Points, in no order, along strands that fork and pass close to each other.
Two points are linked if the straight distance between their rows is under 25.9. Some points are linked to none.
rez: [-16   8  14 -14   0 -20  16  10  -3  29 -17  -5]
zogus: [20  1 -5 13 -1 15  0 -7 16 -8  8 10]
gefum: [-17  -6   7  11  -7   6  14 -26  16  24  -5  -6]
mudar: [ 25   1  -6  23  -7  20   6 -19  20  -2  10  14]
govuf: [  2  21  13   2   6 -20  21   6  -7  22 -16  17]
mit: [  3  -7 -15  -6  -4   3 -24   9  -6 -30  15 -12]
nupa: [-17   1  10   7  -6  -3  17 -20  12  30  -9  -2]
modat: [-16  -6   1 -20  10  -7 -13  20 -17  -9  -6 -12]
Vedan: [-21  -6   9 -16   7 -11   3  10  -7  14 -12 -12]
vuru: [ 16 -15 -26   7 -21  10 -15  -8   8 -32  30 -13]
lipa: [37 22  4 18  5 -7  4  3 -5 -1 -1 45]
nidov: [  1  20  11  10   1 -17  21  -6  -2  25 -12  20]
Bis: [  8 -15 -23   6 -16  15 -13 -11   6 -25  24 -13]
rep: [  5   9   7  24  -2   4  18 -24  12  20  -4  18]
puf: [ 21   4  -2  29  -6  19  12 -30  20   4   9  20]
zali: [ -7   1   7  -9   9  -6   5  10  -3   8 -12  -2]
nivo: [  8  26  12  -5   9 -27  23  20 -17  22 -16  21]
lev: [  4 -11 -14   4  -5  14 -10  -4   7 -15  13  -8]
gopeb: [-12   9  12  -3   1 -14  17  -1   2  27 -15   2]
tidut: [ 40  12   0  10   0   2  -7  12  10 -14   4  27]
mutu: [-24  -9   3 -19   7  -6 -14  11 -20  -6  -4 -17]
fod: [ 2 -9 -6  5  0 13 -4 -6  9 -6  7 -5]
Duz: [ 13   9   3 -21  16 -15  -6  38 -12 -10 -14   8]
Lezo: [ 4  2  5  0  8  1  5  3  4  4 -8  6]
mef: [11 -2 -1  8  2 10  1 -4 11 -3  1  6]
zazuv: [-25  -3  11 -20   2 -18   8  10  -6  24 -14 -13]
godek: [ 40   6  -4   5  -2   0 -13  20  11 -20   8  18]
Mol: [39 18  2 14  3 -1 -1  8  4 -7  1 36]
fezol: [-21 -18 -10   2  -8  18  -7 -20  -1  -7  12 -22]
tig: [-20 -18 -18   5 -17  21  -8 -28  -5 -17  21 -27]
gug: [ 12   8   2  28  -4  13  15 -30  16  12   2  20]
betu: [-15   1  12   0  -1  -8  15  -9   7  26 -12  -3]
kebo: [ -9 -14  -5  13  -5  20   7 -26  16   6   8  -9]
Nep: [ 32   0  -8   0   0   1 -18  22   9 -24  10  10]
zor: [-34 -12   6 -20   1  -8 -10   4 -19   4  -3 -23]
muko: [ -2  13  11  14   0  -8  19 -16   5  25 -11  15]
rosu: [-15 -13 -18   1 -19  15 -15 -22 -10 -28  24 -29]
gokig: [ 12   4   0 -23  17 -14 -15  41 -14 -18 -10   4]
Tefa: [ 20   0  -6  -9   6  -5 -19  29  -1 -24   2   5]
dade: [ -3  -4  -2 -17  10  -5 -16  25 -13 -17  -3  -6]
Zudi: [  9  20  12 -15  15 -24  16  31 -14  12 -17  14]
kes: [ 13  14   9 -21  18 -19   4  38 -14  -1 -17  10]
lavo: [-32 -14   3 -13   1   0  -6  -4  -9   8  -3 -20]
ragun: [-11  -9   1  16  -5  16  13 -30  18  16   3  -6]
zib: [  6  -3  -3 -11   8   0 -13  20  -3 -16  -2   0]
zugis: [-28 -18  -3   1  -4  13  -4 -19  -1   3   7 -22]
maru: [-21  -5 -13  -5 -19  12 -21 -17 -20 -34  20 -33]
mun: [-36 -17   3  -8  -5   3  -7 -14  -8   9   2 -25]

A fork is a point with three links, a tip a point with one. Leave the first point through the second and follow the links. Name the first fork or tip that comes.
puf, mudar | mef
godek, tidut | lipa
mef, fod | vuru
zazuv, rez | kebo
nivo, Zudi | gokig
zor, lavo | maru

Name the points in between on the shortest way along the links from the first point to the second, in order.
zazuv, kebo | rez > gopeb > betu > nupa > gefum > ragun
fod, vuru | lev > Bis
mudar, lev | zogus > mef > fod
gopeb, Lezo | rez > zazuv > Vedan > zali
